Each row is a point on a tangle of strands that fork and nearly touch. The rows are in no order.
In the rows, 128 means zero.
Points whose rows are less than 170 apart are linked; no others are.
<873>: [149 194 102 103 128  90 131  55  89 130 160 133 187 106 138 160 103 104
  94  94 145  71 142 102 128 131  90 105 203 173  71 118 146 203 140 124
 101 129 128 148  78 150  69 103 133 130 129 148 130 159]
<1089>: [150 120  99 139 169 163 138  82  75 117 107 122 158  58 135  68 100  76
 130 135 120 136 139 107 100 134 167 125 126  79 117 188 141  92 117  80
 160 127 185 144  62 192 158 179 205 138  75  93 132  97]
<286>: [147 102 112 135 123 168 156 134  99 102 127 113 123 139 113 110 123  80
 153 104 126 174 112  90  96  89 184 124  89 104 138 155  65  66  54 167
 130 140 147 105 173 162 148 134 129 110 112 108 111 122]
<990>: [164  86 145 157 151 135 163 107 130 166  90 147 105 132 137 127 155 103
 128 150 130 145  84 140 103  40 138 150 109 124 141 134 126 147 145 100
 194 161 137 150 107 141 136 139 118 118 129 107 135 114]
<809>: [125 132 126 134  98  96 137 144 114  55  98 128 140 130 141 116 149 103
 103 113 157 135 136  74 125 121 125 121 153 180 133 143 147 138 139 124
  85  66  90 142 182 112 131  46 127 123 150 129 112 160]
<1145>: [127  76 141 166 154 167 112 143 121  87  83 128  88 104  79 127 169 118
 171 123 120 163 109 171 119 103  76 172  97 124 139 103 132  66  92  83
 127 133 112 122 133 146 135 162 110 117 143 153 153 133]
<901>: [171 116 119 138 133  86 155  98  86 187 126 100 147 150 182 140 139 101
 102  91 112 111 135 100  80  37 112 118 123 180 157 132 121 204 188 119
 136 181 119 184 122 108 135  89  95 126 113 109 152 138]
<598>: [147 142 133 133 150 127  93  98 118 153 170 147 150 138 170 116  98 134
 105 111 117 133 136 147 112 145 131 147 113 123  82 113 146 163 135  92
 158 139 196 152 119 134 134 170 155 187 131 144  96 115]
<161>: [ 97 135  91 121 142 177 136  85 110 122 116  75 157 106 109 149  90 167
 151 133 119 125 182 171 129 169 148 123 103  84 130 162 110  82 106 123
 123 178 140 138  84 161 146 203 180 119  77  88 129 115]
<729>: [160 156 129 124 113  80 141  81 116 178 134 134 146 135 184 109 119 120
  83 119 114 105 130  96  92  74 130 103 148 153 122 134 127 185 178 116
 158 130 133 185 114 113 161 107 169 138 124  89 141 130]
<594>: [138 112 149 148 109 133 107 186 176  80 106 168  99 114  84  87 186 106
 127 150 147 141  67  86 177 155 159 108 104  96 162 122 124  45 111 139
 120  73 101  90 161  92 137 104 118 105 125 114 154 128]
<79>: [104 116 138 155 137 153 124 149 162  92  86 106 101 135 103 105 139 154
 172 137 118 157 153 154 150 192 163  90 139  76 149 115 157  90 116  87
 122 113  99 111 111 145 166 152 158 121 112  68 125  95]
<455>: [ 97 116 118  83  88 124 109 170 173  68 103 143 104  86 101 140 145  99
  97 160 150 114 101  91 190 144  98 130 131 144 133 143 120  58 143 166
  49  93  85 120 153  70  98 100  62  95 105 151 149 157]
<163>: [ 90 143 173 103 105 120 102 187 145 130 123 139 106 143 126 110 195 186
 129 136 158 150 166 139 160 186 138 117 107 142 156 140 147 105 167 156
 122 103 118 108 181  96 166  97 123 136 182  95 114 113]
<653>: [132 123 108  99 138 120 125  79  98 161 157 100 144 134 150 152 111 163
 116 105 126 107 162 121 101 138 152 112 151 132 109 156 112 145 125 168
 125 156 146 152 129 136 149 140 147 121  97 120 110 134]
<311>: [112 157 146 112 120 117  94 161 129 172 165 163 129 174 147 114 113 170
 117 107 120 156 127 152  91 155 159 156  77 138 131 123 110 145 126 162
 162 107 175 125 186 116 162 147 155 177 160 131  85 105]
<314>: [ 97 129 138 159 110 127  97 173 182  73  96 147 100 122  86 117 154 160
 154 157 129 141 105 148 167 186 145 125 112  75 164 112 141  48 102  94
 109  90  85 102 157 105 131 141 133 118 126 115 145 103]
<584>: [144 150 124 162 119 163 125 126 175 122 104 151 148 119  79 111  93 112
 135 165 117 136 102 149 147 160 165  98 100  26 119 140 108  65  77  93
 151 118 132 101 100 147 126 205 196 114  97  94 134  93]
<622>: [164 127 138 151 112 108 152 120 165 168 117 168 117 171 150 124 124  88
  85 168 139 103  52 118 145 118 111 148 158 126 104  91 153 188 147  79
 169 130 126 135  94  81 109 127 104 138 127 139 153 135]
<931>: [137 177 131 103  77  56 145 123 114 113 163 124 105 117 145 113  97  77
  90 128 138  92 107 102 134 159  68 137 198 169 113  79 161 178 152 129
 107  49 121 103 122 119  62  62  94 131 164 165 105 139]
<411>: [153  52 102 128 159 147 145  94  44 156 134  83 124 130 153 138 134 125
 147  94 110 130 152  98  71  72 144 123 142 184 148 146 119 156 144 144
 131 191 157 153 112 160 154 124  98 107  83 100 138 117]
<278>: [154 119 125 160 146 112 155  95  91 136 110  92 129 137 132 167 140 118
 134 104 115  99 162 114 124 126  99 114 193 188  97 108 157 203 143  92
 136 173 105 141  95 122 102 115  99 146 104 149 160 145]
<1005>: [106 123 180 136 117 112 107 201 162 102 116 149  67 148 133 106 179 157
 134 177 162 155 115 114 181 204 134  97 147 130 171 111 174  97 171 114
 124  99  93 103 142  86 160  90 112 125 156  94 132 109]
<1180>: [148 148  99 164 177 165 109  61  95 123 118 125 165  76 139 107 117  83
 119 127 124 131 138 133 118 129 131 136 115 114  97 167 150 141 108  74
 151 162 185 160  64 178 128 186 176 169 101 137 128 120]
<343>: [164  98 157 112 130 100 127 151  96 139 175 152 138 170 177 110 102 102
 105  91  92 165  95 117  95  38 164 137  62 163 181 123 113 174 173 143
 142 156 147 156 180 113 148  92 101 160 132 151 118 142]
<1162>: [ 93 101 116 139 136 137 122 162 110  68  93  89 115 112 109 108 166 171
 177 107 137 166 178 156 112 136 113 153 118 156 134 113 154  94 124 103
 110 108 104 129 154 152 159 105 129 131 165 119 109 138]
<1097>: [165  49 115 146 152 182 166 130  71 131 112  95 100 146 129 123 157  91
 168  99 104 165 121  79 102  97 174 109 138 151 134 135 105 127 133 148
 122 181 151 123 117 167 162 110  78 116  78  83 157 117]
<719>: [103 209 106 119 151 137 113  48 158 115 118 131 191  86 108 157 105 149
 121 144 153  98 135 174 155 139  89 125 128  82  91 157 138 144 109 101
 131 146 134 158  84 157  93 167 184 126 137 141 121 148]
<472>: [120 125 137 136 142 161 130 156 128 170 105 139 117 128 103 102 119 141
 157 114  96 185 150 172 104 134 156 151  58  74 135 156  85  74  95 151
 178 128 186 104 125 175 146 206 176 124 111  77  79  66]
<423>: [160 171 114 163 130 136 100 108 145  82 134 147 176 118 122  99 106  74
 112 155 138 110  71 105 145 153 139 114 149  80  91 125 166 127  83  75
 126 124 146 123  93 151 115 173 172 157 115 155 149 150]
<342>: [112 168 123 129  98  92 126 138 135 115 166 129 100 118 116 152 100 115
 111 157 143  86 108 147 170 184  71 145 210 135 129  70 177 150 139 117
  84  72  98  90  92 100  50  95  69 109 153 172 138 133]
<479>: [144 113 103 168 166 164 136  66  97 130 106  98 144 105 129 148 125 117
 141 136 116 109 149 147 117 122 109 131 156 147 104 138 152 173 123  98
 132 186 122 158  75 160 107 158 133 148  87 130 153 134]
<63>: [ 93 106 126 126 159 121 121 148 119 121 109  79 139 103  99 147 163 190
 170 121 155 129 218 186 110  98  75 147 100 173 139 135 125 108 128 142
 110 131 109 116 151 150 120 103 136 122 161 180 102 164]
<397>: [117 121  92 163 116 160 117 118 128  46 101 102 139 127 118 120 129 122
 169 131 129 136 140 106 146 183 163  89 174 101 132 118 160 114 103  86
  68 116  79 141 100 150 153 128 153 120  76  92 134 121]
<689>: [117 121 167 110 115 100  82 195 159 107 122 171  69 110 127 101 136 114
  91 152 128 121  83 130 141 154  99 160  87 147 127 110 142 102 136 138
 125  81 117 118 183  72 123  96 102 148 154 164 122 111]
<355>: [139 118 148 172 129 109 117 165 144  97 111 133  84 165 140 114 159 117
 132 147 139 140 117 108 149 182 147 101 178 126 145  90 184 132 141  70
 129 104 104  96 129 103 148  90 113 140 134  87 144 106]
<1260>: [118 126 139 166 168 134 107 111 141 121 116 119 123 120 103 145 140 160
 133 152 141 111 143 195 133 119  73 166 119 128 104 114 153 140 109  82
 143 134 105 129 122 126  89 155 137 149 152 177 134 149]
<131>: [169 156 115 171 151 141 102  97 116  99 150 137 149 136 142 135 112  85
 118 129 114 121  88 120 132 148 105 134 170 130  77  94 177 177 108  64
 119 151 165 129  79 134  91 170 109 189 109 163 154 143]
<1232>: [127 134 152 140 140 134 117 118 170 140 130 155 110 108 110 154 122 151
 105 161 144  93  79 175 140  99  80 162 107 109 109 130  98 118  93 123
 135 132 108 122 142 106  82 148 104 116 142 190 149 140]
<1009>: [ 86 139 135  91 116 120 122 140 201 130 107 174  98  90 121 124 159 166
  98 166 149  94 115 147 173 138  66 155 122 142 144 150 149 104 152 140
 117  82  78 134 148 102 109  83 132  79 150 151 115 143]
<738>: [ 95 132 179  74 113 112 101 208 146 158 150 167  83 125 131 120 171 165
 110 142 143 136 137 143 154 173  93 149  87 160 139 115 142 111 178 172
 130 102 136 102 173  59 147  91  84 152 194 144 123 135]
<375>: [ 94 197 142 105 107 121  86 147 156 165 170 149 146 132 130 109  94 168
  95 125 146 113 127 168 130 176 105 177  92 116  97 108 121 142 115 147
 149  92 155 101 154 129 123 146 156 164 189 167  97  86]
<1004>: [153  99 155 147 128 148 150 159 148 126 109 161  99 153 101  97 180  85
 149 141 122 167  84  72 155 120 209  76 105  90 151 128  96  74 103 177
 138 112 134  91 151 110 150 115 123 117 114  90 158 132]
<271>: [165 105 140 138 138 112 170 117 105 160  90 107 132 136 159 114 165  98
 121 125 126 148 103 130  77  15 108 133  82 157 167 133 120 168 172 112
 163 163 122 181 131 128 136  91  97 123 157 101 140 138]
<592>: [ 90 123 125  98  96 113 132 164 148  67 103 150 131  91 128 115 177 123
 103 136 176 125 155  82 164 132  85 131 140 176 163 168 162 111 187 158
  79  48  84 148 175  98 107  28 110  98 135 132 104 167]
<28>: [112 129 145 103 141  91 151 155 157 152 106 138  95  96 125 132 170 153
  91 153 146  96 170 161 146 113  51 161 118 197 150 136 165 142 197 111
 132 102  85 137 134  84  98  56 116 118 164 155 120 169]
<137>: [189  78 134 174 151 164 168 103 133 166  90 156 110 102 116  98 128  59
 140 151 104 135  81 117 109  45 139 116 130  94 131 142 108 115  97 101
 196 149 149 146  75 171 127 165 139 100  93 107 149  97]
<196>: [107  84 141 147 129 149  91 182 133  69 105 125  89  96  73 140 166 120
 137 131 116 152 114 138 148 128  97 154  82 129 144 108 127  39 104 117
  90 123 106 104 172  83 121 123  72 137 141 160 156 134]
<1301>: [ 97 158  97  87 136 123 105 106 117 155 173  83 175 143 117 177  92 194
 132 109 145 106 209 165 110 133 122 133 114 121 120 154  91 124 102 172
 115 175 149 114 138 155 117 154 167 110 130 153 101 146]
<983>: [145 180 114  87 130 103 108  80  94 131 186 123 180 125 148 134 103 101
  98  85 129 110 137 119 107 128 113 134 162 144  79 122 121 184 117 143
 104 138 169 132 124 154  80 133 127 158 146 178 113 160]
<371>: [143 118 127 122 140 143 124  88  93 165 112 127 147  95 148 110 118 124
 123 118 124 137 139 151  67  48 140 152  90 130 142 189  97 139 114 135
 189 161 158 156 113 207 139 160 178 122 135 104  75  96]
<1243>: [102 165 134  85  89  94 139 142 141 141 157 125  89 138 137 147 127 155
 123 136 136  99 129 120 158 190 105 104 198 132 120  99 149 144 158 149
  94  93 101  91 121  98 111  97  90  94 158 128 120 135]
<103>: [105  94 156  95 126 126 103 162 120 138 140 135 118 106 120 124 152 135
 111 116 140 157 117 150  92  66 121 166  26 138 152 179  85 117 106 189
 160 128 134 114 213 127 145  95 124 127 168 154 104 121]
<285>: [129 103 114 142 141 131 173 110 117 140  93  90 136 129 110 174 170 135
 138 135 140 106 148 126 141  95  97 119 151 189 122 157 142 176 144 138
 124 166  80 133 119 129 109  81  90 100 126 136 153 158]
<1300>: [138 173 110 134 128 106 149  84 111 105 126 119 161 121 117 169 126 124
 134 114 132  67 169 126 147 149  66 105 225 194 104 118 171 203 142  96
 110 129  76 144  87 127  74  75 110 119 118 152 141 160]
<481>: [136 132 123 105 123 145 158 112 135 140 139 123 123 131 111 188 124 130
 129 141 123  84 106 130 161 108  98 124 162 153 120 148 107 161 126 177
  91 161  89 124 132 108  73  97  63  94 120 180 175 157]
<764>: [134 130  99 166 108 142 139 119 116  67 119 106 139 138 113 155 115 105
 145 129 112 129 111  93 147 153 139  97 178 138 110 134 128 128  89 121
  70 128  80 118 127 132 116 112 104 126  94 134 164 148]
<69>: [141 132 148 122 127 135  97 147 128 185 181 202 131 184 173  84  84 101
 134 113  78 157 106 109 128 148 209 132 117  96 123  90 122 128 146 125
 163 114 215 139 126 112 172 161 142 207 101 124  95 100]
<72>: [ 85 188 141 103  89 108 112 148 208 105 143 143 114 137 129 128  95 166
 115 189 176  95  92 162 189 199 130 108 167  50 135  80 165 134 132  99
 100  85  84 122  93 120 108 135 153  80 147 119 132  75]
<565>: [149  84 135 179 150 131 135 148 112 135 101 116  92 166 140 134 160 122
 138 125 104 146 143  90 130 167 146 103 163 154 133  96 166 145 159  75
 133 153 126 114  92 112 159 114  88 156  87  77 158 116]
<1257>: [145  56 128 120 158 144 131  88  70 168 151 106 134 123 159 122 115 130
 156 102 126 128 167 149  58  48 127 151  96 159 160 155  99 153 133 142
 154 206 176 145 110 197 125 155 129 120 119 123  99 115]
<926>: [114 160 124  97 103  86 132 156 114 105 153 101 127 126 121 157 127 158
 139  96 139 107 185 122 136 153  90 111 190 183 120 118 152 145 157 149
  86  94 106  99 158 106 105  70  83 115 153 162 111 161]
<118>: [103  68 145 103 146 145 143 132 105 133  93  92 123 109 108 127 168 169
 178 123 157 151 166 163  98  55  92 155  83 147 155 160 117 109 118 152
 152 157 124 126 143 177 137 122 112  90 186 133 106 140]
<1195>: [ 94 169 101 127 142 126 136  91 144  93 117 128 167  92 101 164 132 155
 134 117 148  79 179 158 150 140  73 121 181 149 125 142 140 157 122 104
  85  86  55 164 112 149  85  74 154 102 131 149 114 173]
<768>: [132 161 119 172 147 137 100 108 139 100 128 123 135 119 111 164 120 130
 125 143 128 101 131 162 156 174  73 133 177 130 101  88 183 162 114  57
 109 137  97 111  88 113  72 141 112 155 132 162 153 154]
<491>: [102 135 129 125 114 115 150 104 184 123  89 148 132 117 127 123 161 153
 121 164 147 102 117 128 154 128 128 110 148 119 130 162 146 149 145 123
 133  94  77 151 126 120 138 102 171  89 132 111 124 134]
<546>: [148 129 126 139 158 106 121  99 113 189 122 128 138 139 181 109 119 156
 103 108 112 123 165 143  86 110 115 147 114 152 121 123 141 165 183  85
 177 150 174 181 109 124 146 151 162 168 128 104 109 100]
<263>: [116 123 119  95 107 128 139  99 110 133 136 110 125 127 150 132 113 159
 126 108 128 122 164  94 117 180 188  74 163 111 129 159 106 113 131 175
 112 128 120 132 115 126 192 113 161 121  72  69 135 108]
<1289>: [100 166 112 110 118 126  97 146 121 143 182  99 130 169 152 149  88 188
 128 103 106 124 170 145 144 232 171 116 145  94 117  87 116 104 137 137
 114 143 188  98 121 128 136 199 117 166 115 109 113  96]
<861>: [122 179 129 105 141 142 108  67 139 166 148 139 172 113 137 144  98 133
 100 143 144 107 114 158 120  90 122 140 120  92  83 175 107 157 103 145
 163 163 147 143 108 159 108 164 166 125 149 152  94 118]
<544>: [152 111 105 151 115 138 153  95  81  72 133  94 152 143 135 154 108  88
 140 101 134 129 136  68 104  97 124 118 168 174 106 157 111 160  94 160
  76 146 114 135 158 135 105  98  95 124 107 150 144 146]
<1292>: [147  69 149 164 160 142 138 147  87  97 107 106 107 121 119 124 162 115
 141 114 105 169 116 155  91  88  83 184  72 170 135  84 137 123 114  88
 154 151 122 125 144 124 122 123  84 154 151 169 144 142]
<70>: [149 163 131 133  99  90 127 126 160 153 153 163 117 157 157 109  97  95
  81 174 163  86  72 104 165 163 109 117 196 108 101  71 183 186 146  81
 151  90 133 126  62 110 113 132 127 122 159 123 144  98]
<1233>: [147 106 137 106 123  87 126 146  72 174 153 123 104 175 185 153 135 145
 137  80 103 132 168  76 103 144 153  93 163 182 158 110 142 164 205 147
 139 147 155 129 125  79 177  95  83 173  97  87 141 135]
<894>: [111 183 133 101  97 106 129 100 181 162 160 148 127 126 140 124  86 161
 112 169 155  90 117 151 168 199 120  96 183  70  82  86 160 170 143 114
 125 112 118 120  64 118 128 138 147 115 148 113 129 106]
<852>: [144 145  97 156 117 166 142 138 126 104 107 124 163 103  91 103 100  69
 150 129 107 152 117 115 117 119 187 115  94  62 132 146  89  38  42 131
 154 122 135  97 135 162 135 179 193 108 110 100 108 118]
<111>: [129 175 140 122  90  62 114 139 124  55 134 131 135 110 151 112 113  98
  89 116 150 104 136  89 144 148  88 135 209 177 141 103 175 152 153  97
  98  52  85 133 161 133  85  61 127 125 152 161  98 130]
<600>: [160 128 135 174 134 123 119 119 182 109 111 159 136 133 119 106 132  81
 106 172 144 108  40 122 148 125 117 124 152  99  94 108 166 140 103  54
 151 113 113 119  94 107 101 143 144 126 117 165 167 134]
<634>: [144 155 125  87  87  68 131 121 120 160 188 158 120 162 178 123 102 117
 103 113 122 105  95  78 126 149 157 107 179 125  99  83 123 189 171 162
 142  81 160 130 112 107 154 107 126 149 160 115 114 114]
<493>: [155 125 126 172 155 163 117 125 154 138 102 162 117 107  94  89 106 114
 153 136  99 161 134 159 126 142 137 129  85  55 105 147 126  98  88  83
 177 121 189 128  83 163 140 216 195 138 102  92  98  78]
<92>: [ 89 155  62 126 122 158 119 101  62  96 143  73 206 125 129 157  76 140
 149 102 136 146 204 133 103 174 155 130  93 108 109 159 104  74  86 116
  87 174 163 126 115 175 123 191 171 123  93 108 102 134]
<402>: [116 109 105 159 121 173 135 124 112  72 103 102 139 103  90 145 127  96
 151 132 143 156 107 118 119  80 147 131 108 106 135 155  84  72  63 150
  90 135 103 125 167 153 115 128 114  87 127 132 132 132]
<961>: [156  90 122 134 145  88 125 128  64 207 139 103 123 164 194 130 139 137
 135  78  90 140 175 111  78  76 125 129 101 176 181 113 135 178 202 110
 141 171 166 173 115  89 171 114  93 159  87  78 149 123]
<227>: [134  81 171 117 141 109 131 160 123 167 162 158 121 150 157 135 132 143
 113 125 113 161 120 160  99  56 103 165  42 159 166 122 121 179 186 154
 167 173 143 154 165  81 135 107  86 148 163 176 119 143]
<1283>: [100  90 103 137 142 183 138 130  90  72  71  87 138 110 102 109 135 129
 210  96 125 178 165 127 109 133 135 144 134 137 131 122 115  68  73  91
  96 135 124 132 120 184 160 147 140 102 131  94 124 132]
<640>: [114 102  89 146 148 155 121 122  76 104 140  48 147 134 126 173 112 157
 183  96 117 130 209 147  99 125 125 119 139 166 127 135 108 113 100 138
  73 189 135 116 119 157 128 158 121 118  94 143 127 149]
<121>: [113  77 122 122 147 183 154 144 119 115  81  81 120 120  82 136 150 157
 201 117 110 174 153 163 122 109 140 131  95  98 153 141  97  59  93 143
 125 168 137 104 109 174 139 174 118  86 127  91 131 108]
<1061>: [153  99 128 159 156 164 123 139 141 152 127 134  92 161 130 125 122 137
 155 131  79 145 118 146 134 159 174 120 124  91 109 114 118 108 127 108
 135 161 170 116 125 122 144 182 117 153  77 107 136 104]
<1116>: [148 128 156 157 135 124 120 168 138 164 129 175  91 168 138  73 136 108
 136 123 100 149 112  92 119 141 214 103 112 102 140  99 136 104 136 125
 182  96 178 117 147 111 178 139 170 182 124  83 117 103]
<791>: [119 120 134 113 115 109  84 172 153  64 121 147  82  87 103 142 124  91
 101 138 120 110  81 121 155 153  78 158 110 142 126 100 119  74 108 141
  70 104  93 105 184  73  96 129  53 132 126 182 156 134]
<1296>: [115 130  94 127 102 123 147 124 100  78 125  76 166 133 108 189 117 140
 161  82 142 121 199  95 132 127  95  99 184 183 122 161 112 138 119 171
  53 131  99 107 163 121  93  76  92  90 108 163 128 171]
<116>: [162 102 165 142 137 138 154 171 140 187 126 193  95 166 137  83 166  75
 134 129  98 167  99  68 131  85 211  77  91 110 171 115 108 115 154 161
 189 115 170 133 143  98 179 121 132 149 123  76 144 122]
<231>: [ 89 130 113 126 137 131 141  94 139 120 106  89 147 115 101 166 142 186
 163 118 142 100 209 166 147 152 110  84 174 126 126 134 147 140 142 114
 105 134  73 151  95 147 138 101 151 107 105 113 128 150]
<1215>: [ 84 173 162 139 111 115  90 180 168 143 117 147 111 130 127 102 134 189
 114 140 155 125 137 171 145 199 114 138 113 134 141 113 149 120 131 119
 146  86 121 114 170 125 153 121 168 154 188 130  83  76]
<218>: [ 88 166 106 117 145 162 125  69 167 111 107 110 165  95  90 151  83 165
 146 156 132 118 168 190 157 178 117 104 117  54 123 159 143 118 124  85
 125 148 109 146  70 150 122 199 194 129  94  98 143 121]
<1181>: [137 152 133 127 112 141 121 146 155 142 161 133 108 173 139 124 106 144
 120 130 103 122  98 111 148 192 187 100 157  73 119  89 114 112 117 143
 113 139 149  98 132 106 145 175 103 145 105 117 138 109]
<75>: [155  95 144 154 123 126 160 119 150  99  93 143 144 108 105  83 150  67
 105 142 149 122  59  93 125  52 141 132 118 114 135 156 111 114  92 130
 155 102 106 139 162 143 129 109 157  92 138 136 137 142]
<700>: [143 144 143 126 133 117 101 132 122 164 180 167 155 152 152  89  95 124
 104 106 101 161  96 157  88 101 140 181  63 136 120 119 121 185 136 128
 177 126 176 136 164 129 136 152 151 188 152 181  74 115]
<54>: [ 89 198  96  88 115 123 130  91 167 147 162 114 163 116 103 173  80 168
 105 160 150  79 102 149 162 146 118 137 127  88 101  96 104 130 116 137
 102 124 116 126  89 117  61 160 116  97 155 156 146 144]
<838>: [154 144 134 128 123 127 121  81 109 112 169 126 169 131 153 128 108  94
  97 108 128 123 102 130  98  65 132 154 109 141  98 146 108 162  96 147
 139 165 147 151 146 171  98 138 138 149 133 180 106 141]
<327>: [ 87 126 117  84 121 125 121 160 123 128 145  82 138 149 103 168 164 216
 167 112 154 136 221 146 143 164 129  90 125 143 141 155 116  97 149 194
  90 138 126  89 150 110 155 105 125 110 142 117 120 159]
<683>: [118 151 116 106 111 127 151 117 162 139 158 130 131 119 107 183 106 125
 105 169 126  72  59 150 171 118  81 157 144 113 104  96 107 145 111 162
 101 133 101 118  98 103  48 142  65  89 143 191 172 147]
<779>: [ 97 161 123 112  82 103 109 152 210 120 130 149 106 103 109 133  92 140
  95 196 159  89  49 138 184 172 119 131 120  82 129  78 120  78 111 118
  92  72  89 112 109  87  93 147 117  78 139 151 163  98]
<892>: [147 126 156  95 120 132 122 144 153 176 204 193 120 187 161 120 106 112
 136 114  92 158  73 112 137 114 200 132 106  91 138  98  88 132 130 196
 143 127 178 118 164  97 154 140 107 168 120 151 108 118]
<646>: [125 100 164 122 147 162 147 168 149 161 104 134 104 121  82 107 179 166
 180 123 110 211 139 162 126 116 138 136  64  89 157 140  94  56 109 157
 171 138 157  90 130 139 167 165 122 103 140  75 123  95]
<816>: [119 136 169 116 113 111 122 176 142 174 121 166 107 142 132 105 160 144
 106 139 139 153 105 139 104 108 139 141  57 151 147 160 108 136 147 171
 179 101 138 132 184  99 163 106 158 139 180 126 107 118]
<1208>: [130 118 109 117 145 166 149  79  75 125  81 103 169  67 132  87 104 110
 144 110 132 148 164 119  74 105 148 138 118 105 125 183 111 107  83 126
 152 127 142 159  91 213 165 147 206 107 111  76  96  98]
<1205>: [124 127 134 100 115 143 127 151 111 119 159 122 142 160 139 128 123 117
 123 102 135 152 117 105  97 106 168 147  73 128 144 164  69  98  88 198
 120 130 135 109 204 141 145 107 125 133 135 132 104 135]
<535>: [133 121 118 141 133 123 161  74 160 158  76 132 124 123 125 132 136 137
 115 170 143 103 114 132 129 117 118  93 175 127 124 145 163 180 158  86
 161 143  74 169  54 132 135 112 182 100  98  83 160 127]
<821>: [ 97 126 136  99 133 121 106 159 129 157 168 104 112 194 133 155 127 204
 152 102 106 129 180 144 133 185 142 117 124 125 133 116 120 118 152 170
 110 148 160  84 144 111 160 156 111 149 129 132 119 138]
<39>: [ 85 186  90  99 119 135 115  97 145 129 159  88 186 124  99 193  63 189
 112 145 134 101 172 165 151 155 137 141 112  98 113 120  89  98 115 124
 112 168 151 117 117 144  82 187 150 136 145 145 137 136]
<987>: [131 132 114 151 110 133 104 124 160  80 100 143 142  94 105 122 123  88
 111 152 150 113  70 118 138  94 121 157 100  99 142 146 103  64  59 123
 114  97  87 130 165 131 111 138 154  94 130 165 135 130]
<1119>: [181  82 116 156 154 140 159 128 114 153  94 144 124 106 126  66 131  67
 145 126  99 150 105  80 106  79 196 114 114  98 140 133 113  95 115 116
 176 114 152 139 111 164 160 149 172 122 107  76 131  92]
<596>: [141 151 143  86  83  71 146 156  95 159 156 149 116 186 184 135 143 120
  93 104 119 125 116  63 127 152 155  89 175 165 145 109 132 170 201 158
 126 108 144 122 141  87 172  82 102 134 142  75 131 140]
<1297>: [135  51 127 136 168 181 160 118 115 180  99 121  78 130 126 117 144 138
 176 124  90 170 134 124 116 135 169 120 129 115 134 142 108 108 156 146
 144 175 158 129  83 147 169 156 100 124  65  68 167 103]
<667>: [151 119 118 129 133 134 143 110 112 132 114 131 137 115 150  80 123 107
 123 122 120 125 136  70 111 150 205  89 152  94 128 158 114 109 115 138
 151 104 136 133 119 154 192 125 197 129  88  73 117 109]
<250>: [ 97 119 117  99 114 130 127 141 148  65  94 132 122  72 110 138 146  94
 111 141 160 108 129  91 160  91  69 153 122 175 140 179 113  97 125 184
  46  77  71 163 181 111  85  64  95  84 121 172 115 153]
<904>: [163 105 157 111 108 101 161 168 128 148 167 169 124 167 165 111 123  71
  89 111 101 142  58  81 135  76 149 130 127 144 138 109 123 176 174 151
 141 114 132 128 163  86 131  95  84 159 133 139 153 149]
<992>: [132 144 129  83  83  75 152 154 127 134 190 154 125 157 163 108 100  76
  77 117 129 123  58  89 134 118 153 145 136 128 102  99 110 176 139 194
 115  71 137 116 160 109 133 100 118 137 167 145 116 152]
<794>: [136 123 157 107 146  83 140 154 125 172 142 132 114 129 147 140 151 140
  89 120 127 115 152 160 108  68  66 160  75 193 148 132 141 173 189 127
 150 147 108 146 156  88 100  74  90 129 168 166 133 176]
<548>: [138  82 115 163 164 172 126 131  86 114 140  86 105 142 112 163 140 132
 185 109 100 154 156 173 102  95 111 162 109 153 133 119 118 124  94 129
 119 190 141 111 133 140 109 164  71 144 118 165 138 153]

Follow the links from the first point to the second, and from the first to the third. Name the last point that the two ways share.
<371>; <70>; <901> => <683>
<161>; <375>; <1297> => <278>
<719>; <423>; <546> => <683>
<584>; <622>; <596> => <901>
<992>; <63>; <1257> => <901>
<423>; <196>; <355> => <163>

A fork is a point with three links, a tip a point with one. Leave the first point through the second and follow the links. Name the first fork or tip that comes.
<54>; <39> => <901>
<592>; <809> => <892>
<72>; <894> => <683>
<764>; <544> => <791>

A fork is a point with three links. Follow the links from the first point to the second and name the forks in between, in order.
<118>; <729> => <286> <311>
<342>; <54> => <791> <163> <311> <901>
<72>; <54> => <683>
<196>; <764> => <791>
<481>; <196> => <683> <901> <311> <163> <791>
<987>; <768> => <286> <311> <901> <683>
<779>; <231> => <683> <278> <1300>
<961>; <163> => <901> <311>
<92>; <1195> => <1300>

Name the points in between on the shortest way along the links from the first point to the second, in order.
<1243>; <355> => <342> <931> <111> <809> <592> <250> <455> <791> <689> <738> <163> <1005>
<491>; <1205> => <1009> <28> <794> <227> <343> <904> <992> <634> <596> <1233> <961> <901> <729> <546> <598> <700> <311> <816> <103>
<592>; <1162> => <250> <455> <791> <689> <738> <163> <1215> <375> <311> <816> <103> <1205> <286> <852> <584> <493> <472> <646> <121> <1283>
